A landscape with many peaks, sampled at points; each row gives a point and its height.
From any point a climber steps to the highest of the 2 points nearest to it. It stops when none of these is higher. Distance is the straight distance between rows; heights are no part of it.
girev: [118 158 153 108  96  81 166 130 154  84 122  74  66 138 123 108 171  89
 108 116 116 150  60 136 127 123 147  96 125 207 157 186 149 133 159  88
 119 169 127 144 134 111 130 103  75 133 140]  (h 347)
tel: [ 98 138 178 138 151  91 148 131  74 107  91 104 110 134 186 111 142 139
 174 143 100 173  51 102  84 129 162 126  93 180 110 169 161 183 120 127
 124 201 144 112 130  94 119 112  70 145 139]  (h 439)
kir: [137 131 166 164 132 176  93 131 132 148 170 160 111 183 116 140 129 133
 100  80 146  97 135 119  67 141 100 164 148 136 138 132 139  96 118  84
 180 102 121 132  95 108 169  69 117  99 107]  (h 660)
bimot: [ 90 117 105 141 136 132 125 155 170 145 131 139 162  76 104 139 117 116
  88 148 126 111 135 160 177 122  94  90 163  84 115 137 110 123 131 104
 123 139  90 111 117 136 142 164 136  91 147]  (h 238)
Nup: [175 101 116 116 131 137 137  73 144 167 178 105  89 149  99 157  86 132
  53 101 172  95 178 137  99 162  78 153 146 111 172 136  85  73 143 135
 174  29 146 160 105 158 128  83 123 132  74]  (h 574)
vovo: [109 108 117 119  80  88 131 137 143  92 118  36  77 112 173 113 148  86
 143 121 142 136 119 137 139  95  95 153 145 181 142 157 153 167 170 108
  70 169 128 117 168 118 145 130 105 130 140]  (h 307)
mopi: [118 138 158 131  93 103 132 141 145 107 126 130 134 153 130 119 164 149
 134 139 126 178  76 153 114 112 143 111  98 127 130 103 134  73 126 131
 183  72  78 166 109  89 164 106 123 116 188]  (h 518)
miton: [133 111 104  86 177 151 145 100 142 135 102 121 144 110 106 103  83 137
 157 155  69 127 128 151 161 167 135 122 147 115 118 153 140 148  77 122
 119 205 155  86 105 166 160 197 164 169  89]  (h 231)
guput: [141  85 128 114 154 141 125 113 107 129 116 141 153 117 142  89  92 131
 154 162 125 155 135 186 180 131 109 145 145 112 145 106 126 153 113 125
  94 194 118  80 102 159 168 191 165 153 124]  (h 201)
pase: [155  89 158 170 173 160  89 121 120 171 142 125 159  91 129 145  74 193
  74 134 139 118 204 180 138 169  54 146 215  83 168  94  97 117 140 118
 133  74 107  73  63 156 146 140 146  68 120]  (h 530)
turen: [127 116 113 105 172 122 108 123 157 149 124 158 149 125 116 130  90  84
 142 157  52 120 108 162 152 131 145 110 120  88 129 129 107 154  84 112
 103 188 119 128 142 156 146 182 146 149 107]  (h 261)
Vanum: [ 59 148  94 131 104 114 131 163 186 120  84 116 106  89 109 121 170 129
 118 130 156 135 152 103 146 102 133 104 150 140 125 176 160 100 154 117
 125 132 130 154 156 115 136 140 134 114 192]  (h 350)
Tage: [157 119 134 110 195 191  79 120 109 173 148 189 137 147 108 144 102 107
 129 135  94 104 144 161 144 147 139 137 110  94 102 128 107 144  74 129
 135 124 145  72 126 135 136 173 132 151 100]  (h 351)
tafi: [120 182  68  71 115 135 111  99 188 130 101 129  89 105  57 109 155 104
 127 117 133 135 167  95 165 118 167  90 132 105 120 159  98  89 144 147
 113 111 142 163 198 153 121 173 136 160 145]  (h 392)
Nusa: [131 175 129  81 181  78 186  82 122  77  60  88 153 136 117  93 112 136
 121 187  91 189  94 124 143 152 142  70 135 143 155 140 126 107 103 155
 104 176 136 149 107 100 127 150 139 141 145]  (h 609)
buki: [162  88 126 143  83 100 108 118 118 129 145  87  91 171 174 120 149 142
 151 105 157 173 104 141 128  82  74 171 134 144 149 108 192 140 143 113
 144 138 120 148 155 152 178 126 153 126 127]  (h 594)
Fabov: [107 126 118 160 136 161  93 152 110 168 124 159 199 109 119 117 126 187
 173 146 160 130 187 102 136 106 125 123 139  36 129  66 129 114 153 169
 149  60 100 124 136 123 118 166 179 104 158]  (h 145)
Gapa: [134 129 169 149 153 169  68 174  82 119 101 157 105 143 102  64 138 155
 141  97 135 155 138 104  70 142 144 154 135 182 100 149 197 117 108  94
 166 153 130  88 173  95 143 156  94 137 140]  (h 387)
nufog: [ 75 132 134 157 104 159 150 173 142 116 122 121 141  93 128 128 138 112
 128 105 164  48 155  96 100 121 163 131 143 143  91 143 136 143 152 102
  67 144 161  98 136 106  85 114  69 103 115]  (h 165)
sivo: [190 109 105 128 157 178 104 110  76 124 152 141 127 169 167 145 126 162
 141  65 158 102 145  89  97 142 115 216  86 164 103 108 127 149 134 127
 146 118 191  77 102 168  91 115 118 170  63]  (h 353)
Tapo: [119 123 191 166 142 155 149 152  63  78  84 125 156  77 155  72 125 161
  91 138 176 176 165 163 130 102 120 145 138 175 133 130 157 134 129 106
  87 159 130  69  96  84 131 115  87 149 155]  (h 421)
Koza: [162 128 139  86 163 114 135  90 112 106  92 125 136 154 110  98 115 130
 130 157  91 171 118 145 142 133 134 117 125 132 153 139 138 103  89 142
 152 141 139 150 112 129 151 146 147 157 127]  (h 515)
Rugel: [145 143 146 130 125  94 111 116 119 121 107 151 114 186 119 103 163 179
 170 148 137 192 120 108  91 105 131 114 112 123 137 106 162  83 104 131
 205  76  94 161 152  91 174 155 166 108 179]  (h 578)
kalen: [122 108 126 166 106 141 128 119  78 151 130 152 179 106 134 135 135 189
 182 155 144 144 163 131 173  93 134 151 121  91 116  93 130 135 139 177
 137 110 106 124 129 122 116 168 165 135 161]  (h 159)
kove: [179  88 121 114 172 207  97 114 116 135 154 149 118 141 129 128 104 134
 126 117  95 139 146 160 147 134 132 163 129 138 111 131 152 148  80 108
 135 176 155  79 112 163 136 167 129 163  89]  (h 321)
fipub: [156  98 119 121  96  94 109 106 125 142 163 121  69 204 168 131 152 139
 200 126 121 158  82 107 148  76  94 155 121 106 129 100 141 166 130 141
 178 138 118 162 174 152 159 132 186 145 140]  (h 546)
Pur: [115 176 109  75 128  81 137  99 137 114  82 127 148 122  98 137 144 127
 155 173 113 201 111  98 143 110 182  79  90 108 114 126  93  98 122 194
  77 116 111 172 129 105  98 156 122 121 175]  (h 604)
bot: [128 154 167 122 175 125  92 130  79 133  98 135 126 165 110  83 137 159
 157 124 138 162 140  84  73 134 138 131 132 165 138 118 160  89 114 148
 163  95 147 133 124  94 125 114 128 137 140]  (h 464)
gup: [116 149 121 126 128  94 112 141 143 189 134 165 183 165  98 124 145 158
 163 142 138 143 132  63  86 106 112 109 139  48 120  72 130  77 121 153
 212  17  90 160 166 111 136 134 182  84 157]  (h 121)
bifi: [136 102 163 171 107 158 125 132  94  80 118 137 134  86 139 108 127 115
 115 132 138 156 134 187 172  87 132 157 106 158 127 135 154 161 147 108
 101 176 123  90 103 120 140 144 108 151 156]  (h 472)
rugem: [105 152  91 115  64 106 170 137 185 167 173 107  93 146  92 141 128  96
 101  95 136  51 114  92  84 141 144 100 147 150 119 157 108 127 138 131
 115 118 139 174 138 131  80  67  84 104  69]  (h 139)
Dapa: [117 126 153 152 132 146 134 158  81 108 125 149 142 135 168 149 119 117
 160 134  94 109  99 128 111 143 160 132  90 157 105 132 137 179 103 116
 120 182 148  97 103 120 107 120 102 137  90]  (h 176)
nimam: [105 135 112 102 156 111 164 129  99 132  71 146 190 111 147 154 110 146
 166 167 109 142 134  80 117 136 188  90 106 134 115 117 126 137  93 171
  93 128 126 137 104  86  84 111 122 131 127]  (h 317)
pegi: [179 148 155 112 154 133 155  89  95  93 142 125 114 126  97 129 112  99
  66 119 117 141 126 173 144 154 122 131  87 132 160 121  83 140 126 129
  84 130 154 137  95 136 102 125 105 149 127]  (h 70)
gabo: [153 125 106 104 143 163 115  81 137 145 147 114 123 107  88 132 125 127
  83 114 176  94 216 133 133 131  94 149 148  90 142 115 100 107 177 149
  95  34 151 130 134 133 114 131 142 129 138]  (h 435)
Vav: [117 152 163 104 111  62 141 133 145 131 118 136 118 164 116 127 159 100
 133 153 114 148  73 132  95 134 149  71 109 131 119 114 129 110 118 124
 125  84 105 168 117  89 134  94 108 109 143]  (h 465)
gemul: [174 125 120  98 187 142  99 142 100 134 146 144 121 194 162 143 118 122
 151  84 126  88 127  80  65 158 130 180 122 166 106 115 118 145 107 112
 158 106 190 113  99 175  98  89 108 161  48]  (h 390)
zom: [108 120 109 144  86 140 131 161 192 112 174 101  74 112 147 144 146  52
 105  79 124  89  93 128 146 110 137 112 140 129 120 175 145 170 148  99
 113 181 125 117 178 111 147 121 103 129 144]  (h 276)
Res: [ 83 144 166 141 116  74 180 122  88 107 100  88 155 117 183 128 127 122
 146 171  95 169  61 130 106 124 133 103 104 172 128 134 121 158 136 140
 101 168 114 151 114 115 104  90  99 133 151]  (h 534)
tisi: [ 90 127 141 166 141 105  90 152 128 183 113 169 167 144 140 109 119 190
 192 138 167 153 178  79  82 120  95 129 167  64 124  94 158 107 133 162
 194  62  90 135 165 107 149 154 179  76 150]  (h 133)
kur: [127 163 170 137 111 104 123 141 153 117 133 162  76 180  95 130 166 126
 130 114 111 155  59 105  96 131 164  96  85 124 130 160 138 131 147 122
 144 107 105 152 144 101 119 106  95 121 166]  (h 419)
vus: [118 155 169 139 183 162  72 170  95 145 101 183 108 152 122  80 149 137
 168 126 104 156 111  88  81 128 168 121 104 142  78 147 180 168 100 113
 141 187 124  93 165 123 135 178  86 166 152]  (h 346)
vun: [130  93 128 170 107  99 137 157 113 144 155 121 125 175 194 160 150 135
 184 112 125 104  91 104  93 115 106 180 125 141 117  78 143 165 124 130
 170 140 138 106 151 120 141  97 136 123 102]  (h 467)
val: [ 98 127  68  80 150  80 182 102 138 139  90 123 189 108 143 150  69 130
 172 187  79 121  88 124 167 132 141  82 152 117 128 136 110 124 101 172
 100 163 106 162 107 141 119 159 170 135 102]  (h 416)
bufe: [115 130 144 120 125 116 156 129 137 100 121 123 119 129 121 132 134 116
 100 110  91 124  80 140 123 143 132 119 130 176 123 155 140 133 106  96
 147 157 128 139 105 101 148  91  78 142 130]  (h 316)
fer: [112 120  71 109 107  82 175  91 139 147 111 118 172  79 124 180  75  99
 168 178  91 133  95 113 181 119 155 101 121 108 115 141  84 171 129 179
  82 168 131 143 143 147  70 177 159 120 119]  (h 470)
lipe: [ 66 130 131 154 113 150 165 169 146 116 101 142 184  65 142 146 127 109
 139 135 126 101 135 118 131 114 172 112 106 133  91 140 132 171 138 127
  55 173 135  88 138  99  68 123  77 107 130]  (h 185)
silot: [122 181 156 149  87 160 160 136 141 117 167 141 118 125 104 149 155 112
 107 100 169  95 136 140 125 137 157 121  67 132 119  99  95 130 150 106
  90 116 153 177 114 120  94  73  78 104 146]  (h 117)
pefek: [170 123 171 147 179 186 107 133  47 112 137 137 128 150 154  94 131 141
 118 102 146 126 161 137  83 165 108 184 112 185 139 133 127 139 113 113
 122 124 168  83  80 125 136  96 112 151 103]  (h 266)
voge: [104 136 120 102 163 150 160 141 102 110  61 137 175  82 128 114  98 153
 148 173  92 159 123 105 141 126 186 104 121 135  90 153 157 149  90 155
 112 182 146  88 110  96 112 177 123 147 130]  (h 257)
nuz: [149 134 135  92 162 133 106  85 101  97  80  81 122 105  77  28 135 159
 103 130 169 184 185 129 133 141 116 147 159 173 156 174 188 103 143 113
  90 123 162 117 142 144 140 168 148 172 122]  (h 343)
bazam: [138  84 151 161 153 158 103 131  70 138 114 140 176 104 155 121 109 171
 189 171 115 165 148 166 167 108 116 160 113  92 129  92 119 129 115 125
 129 157 122  83 103 142 136 174 174 149 143]  (h 179)
viza: [148 122 131 128 140 107 107 153 118 154 154 160 115 205 181 164 132 127
 173 102 119  94  86 101  75 141 132 152 123 151 130 112 116 130 102 109
 171 120 157 140  99 126 126  90 125 123  69]  (h 429)
Rop: [118 131  82 127 115 138 104 135 161 173 195 169 126 106 100 169 115  75
 129 118 107  67 116 124 156 136 138 100 105  57 101 141  97 140 111 138
 128 124 124 116 154 134  97 150 127 147  96]  (h 302)
fitis: [134 132 171 176 124 145 147 159  80 127 142 170 158 144 168 165 127 137
 151 119 123 120 116 139 126 121 141 158  73 116 124 102  95 144 129 147
 109 124 140 111  75 114 102  98 125 108 114]  (h 152)
bog: [140 111  63 107  72  90 144 107 155 144 157  82  84 144 187 178 130  94
 162 108 109 105  77 105 160  86 142 138 116 148 130 142 103 179 130 158
 134 166 149 172 179 169 125 101 154 149  80]  (h 258)
gupeg: [131 145 122 107 128  67  94 131 160 169 136 141 103 177 106 123 162 119
 156 149 153 146 119  99  87 104  93 130 115  58 112  55 140 109 138 122
 153  73  94 144 197 140 129 199 171 113 177]  (h 505)
tid: [162 167 165 120  80 111 136 122 129  97 134 116  63 162  91 127 155 110
 128  80 131 159  80 107 108 118 148 117  93 188 140 159 147 141 164 112
 117 143 152 157 138 115 111  90  75 146 121]  (h 378)
girot: [161 125 170 164 185 200 116 117 105 128 134 123 182 115 141 141 106 188
  84 137 176  93 213 164 117 164  80 149 170 112 154  89  93  98 151 137
 100  63 119  83  50 125 137 115 136  87 141]  (h 496)
veg: [134 147 145 142 175 167 111 161 118 146 149 195 151 126 102 141 116  94
 132 115 103  77 129 114 114 153 166 119 106  88 101 111 119 157 103 120
  91 129 144  88 135 111  94 145 106 121 129]  (h 386)
mufol: [149 159 169 127 166 171  64 151  85 145 100 176 116 181  89  76 154 159
 129  97 148 144 155  75  39 162 138 142 121 161 109 138 177  86 115 117
 157  87 122 110 155  78 149 127 119 118 151]  (h 422)
vuba: [ 76 143  97 114 141 127 163 156 119 154  80 148 192  62 128 160  87  99
 151 166  88 106 106 118 139 150 161 106 135 127  74 166 135 169 101 140
  77 200 143  84 125 103 100 154 100 125 102]  (h 215)
vap: [120 143 102 112 138 185 100 120 163 120 130 170 152  99  50 138 158 151
  74 114 157 110 186 123 158 139 140  74 136  56 137 122 111  57 130 151
 157  22  95 144 121 121 145 111 150 105 182]  (h 98)
veko: [107 164 140 136  74 133 205 136 130  81 113 113 131  97 104 145 159 130
  91 123 151 119 129 131 128 147 176  90  98 164 136 126 105 134 147 122
  77 145 130 168  86  98  81  67  95  96 140]  (h 102)
kiti: [136 112 163 171 150 144 118 145  52  90 121 123 138 154 194  74 121 156
 112 111 144 144 125 153  75 162  69 185 157 215 147 132 150 161 114  84
 133 187 156  82 103 137 166  87 102 150  77]  (h 241)
Lep: [ 97 149  76  84 115 116 113 123 203 127 102 110 119  79  82 120 151  92
  92 137 146 124 146 119 174 125 164  75 161 112 131 177 115  75 140 136
 118 114 130 146 143 124 107 140 135 119 165]  (h 371)
Dozit: [ 69  77 109 154  86  87 157 166 132 139 143  92 185  69 176 151 110 119
 153 165 111  92 110 157 174 107 100 126 162 118 107 125 133 152 132 138
 100 158  90 126 140 134 124 147 160  90 119]  (h 243)
todoz: [135 112  72 170  71 108 168 123 136 165 220 137 113 133 191 178 131 122
 145  94 131  77  73 106 157 102 122 148 105  91 100  95  75 176 148 158
 168 138 115 158 144 161 105  86 169 123  70]  (h 282)
Leme: [127 150  92 122 134 162  86 134 149 142 130 176 176 128  71 111 158 191
 129 135 132 146 171  79 138 122 116  80 147  41 131  95 133  48 116 174
 182  15  79 149 152 120 146 125 168  82 170]  (h 109)
duk: [109 122 117  88 163  95 163 143 108 147 104 123 180 134 140 137  82 144
 173 169  84 118 129  96 130 137 138 105 150 140 124 137 148 126 105 159
 130 142 141 136 117 126 114 108 157 138 113]  (h 367)
Sus: [111 144 140  89 151 103 154 139 131 102 106 127 137 147 128 116 109 100
 108 153  66 117  63 129  90 179 169  88 134 173 123 156 132 132  84  99
 107 174 147 133  95 118 116 106  84 130  91]  (h 327)
zez: [128 150 145  94  83 126 186 109 142 104 129  96 117 124 118 163 134  98
 119 106 131  92 102 120 100 141 161 111  95 173 132 154  76 161 139 124
  78 196 161 157  90 100  62  66  88 128  92]  (h 104)
taga: [124 121 147 120 137  92  60 113 193 164 126 158  83 171  84  78 160 110
 147 119 153 179 140 131 107 122  68 154 126  78 143  66 139 103 117 121
 178  91  93 157 184 163 166 186 182 104 192]  (h 543)
num: [171  93 153 145 184 185 101 125  38 146 129 138 153 145 182 106 110 164
 149 128 127 128 167 130 117 159  90 205 123 150 120  95 137 138 100 116
 126 159 159  38  94 164 130 135 127 175  67]  (h 296)
piti: [160 173 170 112 138 103 163  80 104  81 109 119 131 135 129 142 102 111
  85 163  84 180  93 165 153 153 161  88  66 106 136 102  62 144 116 136
  74 146 132 166  67 125  88 105 106 126 164]  (h 52)
Zadur: [152 114 124 140 107 148 121 115 147 149 167 128 100 178 110 150 128 148
  96  91 148  88 127 119 103 144 115 150 141 142 151 115 102  73 114 124
 204  53 135 147 102 136 146  74 115 117  89]  (h 613)
dazel: [164 165 130  97 143 163 133 104 146  96 148 143  93 139  68 121 156 103
  61 106 122 110 157 143 126 146 147 106  98 134 150 118 110 102 134 127
  89  92 152 134 140 122 112 124 108 133 154]  (h 81)
gofof: [ 84  98  53 146  67  77 157 150 163 157 167 100 138  81 161 175 127 110
 151 125 115  74  96 114 142  97 111 122 184 113 120 141 129 168 146 148
 141 134 109 149 168 138 127 108 157 100  90]  (h 260)
Gabi: [ 49 108  92 150 114  99 146 169 158 130 104 111 205  35 168 140 111 122
 120 176 122 115 134 150 164 126 103  99 175  96 121 123 105 130 144 118
  77 160  78  81 103 129 129 136 140  93 148]  (h 225)
porek: [141 118  83  89  77  92 162 109 152 122 135  67 111 117 158 147 109  93
 123 142  98 121 103 140 165 113 113 123 143 165 156 137 104 130 134 143
 123 156 141 169 136 158 113 110 137 152  92]  (h 242)
tora: [128 187 114  69 191  91 148  96 126  88  47 100 140 122 101  82 119 128
 130 168 108 190 129 106 151 141 180  86  92 125 140 161 101 120 137 171
  63 151 135 156 132 121 107 191 122 142 161]  (h 741)
Sosal: [110 110  96 129 101 117 121 144 177 107 138 115  78 107 120 140 125  66
 111 133  83 130  85 162 183 105 138  96 127 131 123 170 144 140 107 108
 136 198  98 124 143 120 169 158 122 135 147]  (h 262)
muz: [159  85 124 117 123 111  67  95 157 166 150 134  76 166 101  87 134 127
 141 102 134 213 141 146 130 113  65 163 128  91 143  95 162  89 121  97
 168 110  77 146 158 192 197 170 175 134 168]  (h 586)
rit: [161 103 103 114 110 119 184  63 127 109 112  81 123 102 102 162 112 177
  86 129 152 136 160 155 170 132 108 132 143 133 167 142  94  99 163 149
 151  64 161 163 114 152 112  86 143 138 117]  (h 512)
kigub: [133 159 121 130 107 164 112 136 166 109 146 161 108 110  76 132 170 107
  70  97 160 109 168 137 146 129 152 111 101  82 125 121 117  77 168 125
 126  59 121 147 129 115 121 106 111 106 182]  (h 90)
zupud: [133 124  98 172  72 121 142 141 123 138 168 128 125 136 163 183 117 126
 130 108 158  81 125 125 152 103 121 146 111 115 118  98 119 151 147 133
 141 114 135 153 126 138 100 108 129 110  93]  (h 298)
Gik: [182 101 114 141  85 143 141  80 125 119 142 107 100 120 119 138 122 153
  96 123 157 148 161 178 195 117 111 158 135 132 157 133 110  93 153 148
 143  98 112 159 120 152 137 126 154 145 141]  (h 516)
kisi: [ 81 157  75 104  99  61 159  99 140 131 101 126 177  90 120 157 126  93
 173 169 125 160 109 107 173 103 151  85 102  86 107 117  96 135 149 184
  80 128 102 166 166 125  81 162 147 135 169]  (h 525)
nes: [122 107  39 151  54 106 150 145 142 167 189  87 111 120 172 166 134 100
 157  93 137  65  90  86 140  98 107 138 151 112 116 139 113 179 159 167
 168 124 162 162 188 162 105 100 170 134  73]  (h 271)
losov: [101 122 143 134 141  89 106 142 120 156 127 137 149 127 142 124 128 129
 141 159 130 106 151 121 114 114 130 133 145  93 121 104 129 109 131 137
 116  90 117 117 141 110 132 138 149 111 138]  (h 442)
Gapas: [113 134 156 153  98  91 100 172 157 163 158 152 117 154 141 146 147 126
 146 150 142 118 118 126  95 107  98 138 125  90 112  67 127 110 143 116
 160  77 113 134 159 123 149 129 155 100 144]  (h 471)
labe: [193 110 115  78 153 156 146  63 116 117 151 100 114 136 107 135 105 125
  84 134 134 114 169 139 138 147 102 145 132 131 172 127  87  73 126 158
 153  44 163 164 111 160 117 104 139 157  85]  (h 561)
Kaza: [156 115 114  80 164 149 101 107 145 169 157 172 110 145  91 151 112 112
 153 125  80  97 136 121 144 144 122 141 110  75  99 129  93 134  91 145
 141  90 129 125 157 164 116 168 143 149  99]  (h 324)
vove: [ 89 125 111 126  60  99 152 146 174 100 176  58  69 124 187 141 174  85
 123 114 137 102  66 136 131  94 119 123 136 164 149 135 132 179 163 118
  98 182 107 146 170 126 164  83 107 113 137]  (h 290)
Gefo: [132 137 167 185 127 163 104 167  98 117 129 155 128 186 123 122 146 165
 106  91 146 141 127 130  83 115 129 143 116 166 139 150 166  95 127 117
 180 100 111 138  92  95 162  91 118 110 148]  (h 608)
Nemi: [120 164 169 181 101 170 102 168 126  64 133 178 117 130 125 114 186 153
 113  84 163 139 134 122 106 112 163 121  66 149 131 135 145 114 145 106
 149 130 109 124 108  76 145 102 100 125 190]  (h 553)
maloz: [153 131 172 133 169 144 125 105  75  76  88 128 130 111 122  48 143 176
  82 120 177 192 168 149 138 137 117 164 136 187 155 150 189 109 151 108
  78 133 139  89 118 106 128 142 107 163 147]  (h 380)
vubul: [169 134 180  84 188 105 153  77  89  88 111 133 126 160 125 109 112 143
 102 135  79 173  80 150 110 158 136  90  97 177 148 149 136 110  71 124
 167 142 130 131  79 115 153 121 124 153  96]  (h 444)
Rugus: [153 154 177 179 105 176 155 121 109 120 173 165 133 143 136 175 149 158
 135 103 166 102 139 129 106 128 159 156  60 112 120  65  78 139 144 128
 115  84 134 159  98 117  91  73 110 113 139]  (h 132)
fetin: [102 109  76 144  87 146 110 151 190 132 139 123 113  83 104 141 143  93
 109 134 106 108 120 175 210 114 132 100 140  92 141 156 127 105 139 114
 155 144  95 119 149 141 160 166 153 125 160]  (h 250)
nere: [116 108 123 121 139 148 144 152 109 102 108 104 144 118 185 131  97 110
 143 140 101 101 109 126 138 134 137 152 159 186 108 159 129 172 102 102
 124 199 162  86 123 139 117 132 111 156  80]  (h 199)
Lar: [131 125  98 102 131 127 118 134 147 152 145 141 130 123 147 168 101  70
 138 145  90  93  84 126 143 127 146 119 120 104 107 147 104 184 113 154
  96 172 135 113 145 152 109 152 129 149  84]  (h 283)
pova: [118 129 102 143  88  72 121 127 144 175 178 132  84 165 179 140 153 127
 185  99 130 112  61  99 107 101 118 163 113  94 114  97 142 178 146 129
 165 138 115 127 184 112 164 139 165 124 124]  (h 504)
Tered: [ 85 133 115 112 112 104 144 139 164 101  80  64 112  89 126  77 136 102
 100 126 153 139 151 139 144 113 127 125 179 188 145 168 166 132 167 104
 104 155 122 137 154 127 137 149 118 111 141]  (h 329)
puruf: [ 92 142 122 112  84  95 186 138 153 131 156 102 142 132 150 169 120  99
 135 117 113  66 109 106  90 142 144 115 148 174 125 137 113 153 120 123
 116 145 148 177  90 133 102  56  97 124  76]  (h 125)
ginug: [113 132  92 134  76 144 139 130 144 112 117 117 106  99 107 142 161 117
 129 106 161 125 143 130 163 105 159 141 131 122 124 177 144 136 151 120
 135 150 145 129 163 114 109 156 107 141 151]  (h 331)
fas: [146 134 155 155 172 172 106 127 108 127 140 129 134 127  98 131 129 142
  87 117 184  97 212 131  97 149 103 153 130 117 149 118 115  90 162 125
 107  34 133 115  98 109 115 104 125 101 128]  (h 462)
Rofov: [133 149  80  74 136 141 118  94 173 144 129 127  82 105  63 124 132 118
  90 129 173 114 198 134 168 129 123 109 126  93 149 144  95  84 155 159
 108  45 135 153 181 162 104 171 144 147 169]  (h 413)
zunun: [132 124 177 116 193 109  76 117  95 154 100 144 118 178 134  96 116 167
 181 151 138 175 146 111  78 142 107 144 143 131 134  89 156  79  93 119
 185  81 100 141 159 119 164 145 154 110 146]  (h 517)
vek: [144  82 122 129  84 103 125  99 146 117 141  73 103 135 123 119 141 156
 127 138 146 173 129 183 176  77  79 161 142 124 150 116 144 115 145 133
 146 133 102 167 147 164 171 153 171 138 148]  (h 552)
Nipep: [115 121  86 159  75 153 156 137 128 139 148 136 141  90 113 165 133 107
 143  96 149  89 155 107 178  83 155 131 131  90 105 133 111 137 158 152
 147 109 143 129 137 133 111 132 138 133 130]  (h 313)
dipup: [ 82 132 104 140  78 154 163 164 183 126 166 131 138  96 101 133 137 112
  98  84 151  42 153 103 104 146 150  97 157 128 114 166 136 131 130 103
 108 127 139 141 130 121  96  87  90 101 109]  (h 151)
Tiliv: [132  99 149 159 116 133 159 140  86  89 103  91 162 101 192 107 112 149
 110 132 127 125 138 150 129 130 112 162 156 193 135 138 158 167 143 107
 113 194 159  81 120 128 138 104 115 148  73]  (h 220)
fugo: [152 166 201  91 172  88 157 101  94 106  96 112 131 159 121  95 125 117
  95 145  82 148  66 148  75 184 152  71 118 179 148 140 106 133 107 107
 121 147 152 142  79  80 127  82  74 131 103]  (h 376)
kan: [117 143 115 129 155 112 129 174 145 141 143 151 153 120 103 156 121  76
 120 131 144  70 160 125 108 133 149 117 143  93 116 108 103 118 132 133
  92 111 141 123 131 133 112 114 113 119 134]  (h 415)
bev: [101 157 164 121 192 117 101 143  82 132  79 127 110 129 153  74 119 138
 148 148  70 183  76  78  91 149 178 105  88 151  82 168 173 168 103 123
 115 197 129  96 160 120 119 154  52 162 153]  (h 363)
defef: [122  82 150 144 164 145  89 123 165 139 120 122 116 123 119 114  88 137
  76 152 124 147 187 183 141 165  44 129 225  94 161 133 151  95 107  95
 162 132 100 110 104 173 189 154 169  81 131]  (h 592)
mafur: [167  80 135 121 139 131  80  95 168 147 129 116  92 128  92  86 112 129
 122 133 134 169 156 173 158 138  59 144 182 121 165 127 160  96 125  82
 146 152  76 114 131 187 204 169 172 139 142]  (h 638)
zeded: [180  83 113 137 154 177  68 145  92 136 169 135 115 159 175 143 117 136
 140  99 124 120 140 125 129 135 104 209 127 145 116  94 134 153 105 107
 150 156 157  70 107 163 140 131 138 147  73]  (h 323)
pevak: [130 126 154 177 105 153 112 148 109  97 115 144 111  95 124 119 162 132
  94  92 171 138 150 163 139 100 127 145  92 139 134 127 148 111 171  95
 119 136 115 116 115 107 138 112 107 117 169]  (h 513)
Reg: [160  79 135 177 139 152  92 114 164 155 133  87 111  97 139 155  50 167
  42 138 142 120 184 191 126 157  24 128 227 104 155 118 115 124 155  88
 142 103  85  84  80 180 165 134 169  76 118]  (h 558)

Call two points neighbours if one is among the 2 nearest of the other. Go from one point of each pair to the other, from neighbour to neighbour, staying as high as possible. Name the lowest point that can't be avoided.
Rugel and Res | vus
Res and tora | bufe
buki and kir | rit
buki and Tage | Tered

For each start below, name the point where the climber stops.
gup | Tage
nuz | kir
zez | tora
zom | mafur
veko | zeded
